Each row is a point on a landscape with many peaks, with its height.
A climber steps from a point to whichever of its 2 nearest points has the largest rise for the distance, and stops where none of them is higher. Distance is the straight distance between rows; heights are no part of it.
K77 (h 63.4): [137 196 156 148 130 120  45 112 136 160 119 135 138 136 107 100 112  70
 121 110 137 122 145]
K751 (h 33.8): [120 121 153  85 144 109 136 115 159 133 133 119 153 113  87 132 142 124
 165  91  61  67 150]
K737 (h 20.9): [145  46 135 109 163 151 150 160 103  83 111 123 148  97 131 124 145 146
 155 176 162  73 134]
K128 (h 37.3): [107 126 112 168 139 130 153 156 130 132 114 116 109  99 163 131 111  91
 121 152 186 175  89]
K634 (h 5.6): [148 106  74  96 142 170  95  98 120 117 179 142 157 127 153 142 218 136
  87 120 140 116  22]
K916 (h 47.5): [101 129 131 143 124 123 155 145 137  98 143 151 100 121 107 143 104 116
 134 127 121 184 168]
K298 (h 53.3): [144 172 160 100 153  89  93 106 123 168 112  96 138 180 155 103  72 122
 151  96  96  75 137]
K398 (h 33.9): [122  66 142  58 142 167 138 163 116 104 153 140 127 142 117 117 140 174
 124  98 142  12 113]
K853 (h 48.4): [160 153  89 162  87 125 115  98 120 191 143 122 132 129 148 118 170 115
 115 139 142 165 104]
K424 (h 45.4): [124 167 125  94 110 113 115  81 129 159 188 127 147 152 104 135 171 131
 135 116  59 127 144]
K531 (h 21.0): [120 111 112  98 115 154 110 117 123 123 190 163 146 103  95 137 197 100
 122 110 135 159 135]
K827 (h 33.7): [118 143 149 144 145 115 107 144 109 147  67  97 113 104 159  94  87 103
 139 137 201 129  85]
K412 (h 12.1): [155  87  96  75 135 171 102 122 107  98 194 137 162 143 141 118 196 130
 108 140 146 121  69]
K227 (h 31.9): [108 143 120 152 157  88 156 116 129 128 105 132 103 106  95 179 125 152
 138 140 105 188 198]
K783 (h 40.9): [120 102 133  56 155  93 132 152 101 127 127 115 114 107  93  96 140 123
 141  74 112  39 111]
K821 (h 15.9): [158  96 139 105 115 177 152 102 134  93 141 124 151 138 130 114 146 180
 153 171  95  98 136]
K270 (h 36.3): [118 131 125  97 133 148 107 116 145 140 134 107 134 140 107 111 131 131
 134 123 104  37  87]
K847 (h 41.4): [131  81 121  99 132 143 163 143 117 140 124  71 122 153 136 123 119 160
 132 146 133  82 122]
K214 (h 53.2): [106 122 144 103 176  80 162 153 155  81  64 104  98  96 109 153  79 159
 138 112 107 134 145]
K680 (h 27.8): [131  94 153 117 132 124 144 133 113  90 158 159 162 109  93 158 160 138
 143 129 126 193 220]
K589 (h 32.4): [105 153 159 135 170  86 117 154 103 130  49  84 102 116 134 102  71 122
 138 137 174 104 121]
K404 (h 49.7): [159  81 137 114 137 131 130 131  95  51 118 169 166 102 135 143 139 151
 158 159 163 193 182]
K340 (h 66.9): [ 98 115 131 127 145 123 164 163 132  82 111  87 109 127 141 134  95 135
 123 169 132 157 115]
K73 (h 12.2): [154 131 124 139 109 156 147  90 150 142 115  96 127 144 133 106 134 174
 141 167  93  95 115]
K691 (h 39.0): [ 92 141 149 148 158  80 158 153 148 132 141 147 124 110  80 150 115  93
 140  85  84 142 202]
K575 (h 34.5): [154 112 113  83 102 150 101  91 107 107 189 149 170 145 119 132 202 144
 125 149  88 121 125]
K601 (h 47.1): [122 103 109 107 125 172 126 132 115 145 148 122 124 145 161 115 148 147
 108 136 156  30  39]
K907 (h 41.7): [138 149  94 102 108 137  99  96 123 146 179 117 133 154 114 111 180 127
 115 134  86 119 105]
K324 (h 35.1): [115 127 121  65 157 118  92 132 103 144 114 125 107 114 104  90 149 124
 125  85 153  42  68]
K747 (h 27.7): [113 114 145 173 128 140 152 127  95  84 147 213 140 121 105 191 152 174
 108 151 132 211 225]
K331 (h 39.6): [112 144  96 212 119 127 145 159 129 132 118 154  91 126 173 150  88  98
  91 137 176 200 105]
K945 (h 34.7): [ 98 163 142 134 113 126 126 111 134 160 189 159 134 136  78 130 155 102
 121  84 100 158 176]
K569 (h 50.5): [121 175 169 125 173  62 123 126 146 143  99 109 135 158 150 123  57 103
 169  88  81 111 155]
K771 (h 38.4): [124 137  85 174 103  98 160 172 124 132 136 109  98 172 150 164  97 122
  79 144 100 195 153]
K302 (h 54.9): [116 102 123 138 124 143 160 156 132  70 140 133 112 115 141 146 114 120
 122 158 147 198 131]
K408 (h 57.8): [ 81 147 128 117 174  88 150 168 140  88  85  84  91 128 130 168  67 147
 108 141 120 164 134]
K730 (h 32.0): [152  92 127 136 115 177 145 115 141 110 168 158 166  75 158 135 176 117
 141 132 169 189 101]
K494 (h 35.3): [130 141 125 138 120 135 126 123 134 145 115 116 108 102 154  98 111  97
 141 127 174 154  81]
K80 (h 44.3): [111 160 135 148 127  98 120 123 142 140  99 113 114 129 121 131  82  98
 147 132 113 137 152]
K875 (h 27.4): [ 99 128 136 187 110 153 155 124 147 126 129 195 110  82 107 154 136 114
 129 115 156 194 154]
K836 (h 32.7): [148  68 106 100 110 174 134 107 132 138 131 127 154  91 135 136 167 139
 150 130 157  90  93]
K352 (h 42.6): [101 175 141 171 142  85 107 147 125 139  88 142  95 137 124 149  56  94
 118 101 141 166 180]
K560 (h 8.6): [136  85 144 101 153 125 173 124 136 122  80 105 107 110 105 121 114 185
 160 113 123  79 149]
K695 (h 36.5): [114 135 159 108 157 103 156 128 163 127 142 103 143 126  95 138 123 115
 159 103  70 132 171]
K32 (h 39.5): [135 195 125 225 108 116 118 148 144 131 105 147  97 167 142 128  83 118
  72 141 128 193 144]
K991 (h 29.2): [122 112 122 167 127 160 152 137 148 118 156 165 131  79 139 137 153  85
 126 124 177 196 113]
K171 (h 36.6): [123 195 141 188  98  95 121 106 136 154 107 168 108 161 139 153  70 131
 119 100 101 185 187]
K452 (h 50.2): [147 167 134 110 143  94 135  97 136 175 140  89 133 173 138 111 107 139
 152 116  77 114 147]
K527 (h 36.2): [108 163 134 169  69 117 133  99 144 140 112 169 111 114 133 158 101 126
 144 116 106 178 169]
K962 (h 10.7): [134 115 129 123 130 139 156 101 148 127  88 100 116 117 119 130 116 178
 161 150 107 115 142]
K344 (h 57.9): [133 125 134 114 155  99 143 118 116 122 104 128 103  82  85  97 145 126
 169 132 120 105 145]
K513 (h 17.1): [125  58 143  68 137 168 130 158 109  83 150 138 148 112 138 105 151 139
 138 128 156  45  84]
K266 (h 44.6): [152  84 130  99 134 142 128 108 109 114 137 166 159  61 110 126 198 134
 166 141 156 128 134]
K164 (h 70.5): [144 100  95 125  99 154 137 143 117 151 145 100 139 139 193 113 149 127
 108 145 148  80  31]
K12 (h 23.5): [148 108 114 196 127 153 155 138 106  81 151 202 141 131 140 188 156 163
  80 174 149 227 189]
K727 (h 43.4): [121 176 145 174 128 131 127 146 156 126 122  88 113 145 123  96 102 100
 107 157 137 165 107]
K230 (h 10.0): [176  62 124  98 139 202 114 123 112  92 166 160 184 142 155 119 181 172
 126 155 170  64  89]
K663 (h 35.9): [149 104 113 108  85 176 131 103 157 126 166 139 156 102 155 123 176 129
 127 122 145 164  67]
K521 (h 38.3): [163  64 133 112 130 164 146 124 129  81 126 149 167  89 152 135 153 146
 158 156 171 170 128]
K983 (h 23.7): [164  84 124  86 125 177 114 107 117  97 166 142 169 148 124 123 176 164
 138 161 110  68 119]
K806 (h 59.3): [140 172 150 136 116  86  90 134 115 141  83  90 123 171 183 122  38 108
 127 129 126 135 141]
K392 (h 41.0): [ 84 166 137 184 165  81 144 139 139 133 104 167  94 129  90 168  82 113
 121  89 108 159 202]
K776 (h 37.8): [123 187 128 224  83 124 145 119 140 149 127 182 104 169 132 135 104 145
  82 119 101 190 172]
K544 (h 50.6): [137 168 130 130 129 147  69 130 130 158 129  87 138 175 135  85 137 116
  87 144 138  73  49]
K87 (h 46.7): [116 139 145 128 140 118 123 127 143 144  88  86 124 131 118 114  85 122
 151 133 111  71 126]
K135 (h 21.9): [158  79  98 100 122 200 125 128 122 111 175 145 150 152 170 126 183 176
  95 138 153  48  42]
K478 (h 42.2): [123 138 105 156  95 109 131 144 128 142 132 102 113 151 144 138  98  96
 120 141 109 156 141]
K258 (h 47.8): [131 188 137 133 120  87 128  93 139 181 166 118 143 168 125 136 127 121
 144 100  59 149 166]
K964 (h 30.9): [115 145 126  89 137 137  71 121 100 153 109 122 122 138 152  93 123 117
 120 103 174  44  39]
K960 (h 28.3): [102 159 167 103 117 118  70 146  97 144 103 101 134 155 168  85  82  97
 116 122 158  53  67]
K654 (h 45.2): [150 112 101 125  96 141 138  86 121 165 130 117 133 111 135 135 169 141
 149 157 130 149 129]
K501 (h 40.4): [133 116 132  94  83 165 129 102 164 130 141 113 142 118 121 122 147 140
 137 108 117 142 104]
K185 (h 38.5): [137 191 109 125  90 121  83 101 139 158 169 127 130 170 117 105 156 108
  97 106  89 146  99]
K373 (h 58.5): [163 181 134 154  97 126  47 133 124 165 123 113 150 161 159  99 116  71
  88 126 156 131  88]
K505 (h 29.9): [123 108 138  74 137 145 117 109 148 104 155 133 153 127  88 123 161 137
 143 118  70  55 122]
K563 (h 42.5): [117 134 154 128 138 149 127 137 151 158  98  97 119 154 117 105  90 153
 132 129 126  11 108]
K441 (h 32.1): [134  85 104 127 127 153 149 128 121 145 113  96 128 112 147 122 136 135
 140 153 166 102  91]
K840 (h 61.0): [138 178 144 181 111 116  67 141 126 161 109 113 137 155 138 119  87  68
 104 134 151 141 142]
K755 (h 67.4): [131  81 119  64 135 165 115 122 128 133 124 148 121 111 104 125 164 165
 131  84 145  24  86]
K512 (h 49.6): [111 137 160 120 169  77 148 146 149 120  66  90 121 113 108 122  80 137
 154 102  93  80 144]
K667 (h 53.6): [124 115 131 115 138 120 168 141 120 156 112  50 114 186 153 121  81 170
 125 136 108  73 124]
K269 (h 35.0): [113 134  92 205 112 127 158 147 127 130 132 153 100 148 121 180 118 131
  78 151 117 196 172]
K63 (h 47.9): [104 176 143 134 183  62 148 135 151 121 101 117 104 146 139 158  63 128
 147 112  80 158 166]
K882 (h 41.3): [ 99 156 119 196 127 115 111 150 119 143  92 157  97 123 140 146  67  83
 106 112 181 177 143]
K708 (h 41.9): [102 122 127 125 158 111 159 161 134  47 127 156 100 117 124 175  93 144
 126 144 102 191 181]
K865 (h 25.8): [ 78 111 129 192 114 148 164 124 128 103 127 215 104 110  94 186 116 146
  99 111 133 187 191]
K939 (h 62.8): [137  79 120  98 139 112 153 139 104  81 121 133 124 102 126 152 126 137
 164 150 129 163 181]
K777 (h 43.1): [134  78 122  77 113 149 130 104 136 151 110 124 138  96  94 134 163 155
 149 101 127  68 126]
K192 (h 37.5): [110 141 132 123  70 132 121  96 154 148 134 148 135 104 112 137 139 116
 150 101 110 156 142]
K215 (h 9.3): [115  84 136  79 119 149 127 145 136  84 141 141 137  92 118 110 138 110
 150 123 125  84  95]
K944 (h 64.8): [118 148 140 122 131  90 141 139 126 136  95  66 114 174 169 120  48 140
 133 124 110 121 128]
K71 (h 46.4): [125 177 139 135 123 136 103 139 138 137 142  86 128 166 131  75 119  98
 104 145 131 125  79]
K812 (h 62.7): [133 160 144 100 168  95 107 106 127 159 111 110 123 109  75  89 150 121
 155 107 116  82 141]
K814 (h 24.4): [136  98 137 106 109 151 137 126 134  98 167 134 154 119 107 133 156 126
 138 136 121 172 164]
K321 (h 41.2): [129 183 114 200 127 116 131 148 139 122  92 117  97 148 149 126  97 125
  93 182 140 191 107]
K980 (h 52.0): [148  91 138  96 139 106 146 127 102 100 118 163 124  56  91 108 172 131
 171 130 129 132 162]
K339 (h 36.4): [123 177 125 154  79 131 121 114 138 166 176 145 121 154 113 110 143 110
 101  98 111 182 143]
K289 (h 32.5): [174  52 134 101 150 159 117 129 100  87 125 154 193  96 122 120 177 145
 162 159 171  91 141]
K855 (h 0.8): [133 134  77  99 112 155  76  88 128 144 142 127 138 137 133 136 182 133
 105 118 127  97  37]
K928 (h 55.7): [150 120  88 164  92 124 144 153 112 160 126  95 129 137 199 105 141 106
 107 159 155 135  59]
K954 (h 17.6): [123 110 105  93 132 154 111 138 118 118 192 137 138 116 125 114 179  86
 114 128 148 140  82]
K241 (h 53.4): [128  93 137  94 170  73 170 153 111  92 116 118 113  96 107 134 117 131
 161 115  96 130 179]
K611 (h 66.3): [131 182 143 103 143 101  58  99 132 176 110 117 141 124  85 107 141  99
 134  86 131 103 131]
K53 (h 50.9): [167 146  85 190  90 109 129 150 120 178 124 108 116 150 176 108 139 103
  93 142 154 183 103]
K88 (h 19.5): [135  89 125 184 123 168 160 136 106 103 168 203 148 107 125 160 164 128
 106 143 173 216 177]
K975 (h 33.2): [101 168 118 194 138 114 153 119 145 130 122 161 103 139 103 196 116 153
  97 151  94 193 197]
K871 (h 55.0): [173 178 119 151 106 138  56 127 136 165 117 101 149 168 173  80 150 104
  70 133 150 106  32]
K652 (h 30.3): [112 116 141 141 140 107 155 123 114  99 124 174 130  96  92 189 145 164
 134 139 119 201 226]
K758 (h 47.2): [107 105 141  77 167  76 154 159 110 123 138  88 116 122 111 112 121 111
 152 107 100  85 142]
K877 (h 5.5): [129  87 141 119 145 144 171 145 126 135  84 119  86 117 129 115  98 191
 149 127 155  29 133]
K959 (h 56.1): [139 157 138 116 106 104  79 123 119 159 108  97 127 162 155 107  75  98
 135 105 126 106 124]

For each start below, name the point where the climber stops.
K339 | K944
K855 | K944
K171 | K611

Call two points neighbours if one is among the 2 nearest of the other. Go from one point of each pair to the other, from neighbour to neighbour, staying as high as possible. Name the lowest point that can't be avoided.
K944, K755 | K441
K164, K611 | K527
K939, K611 | K730
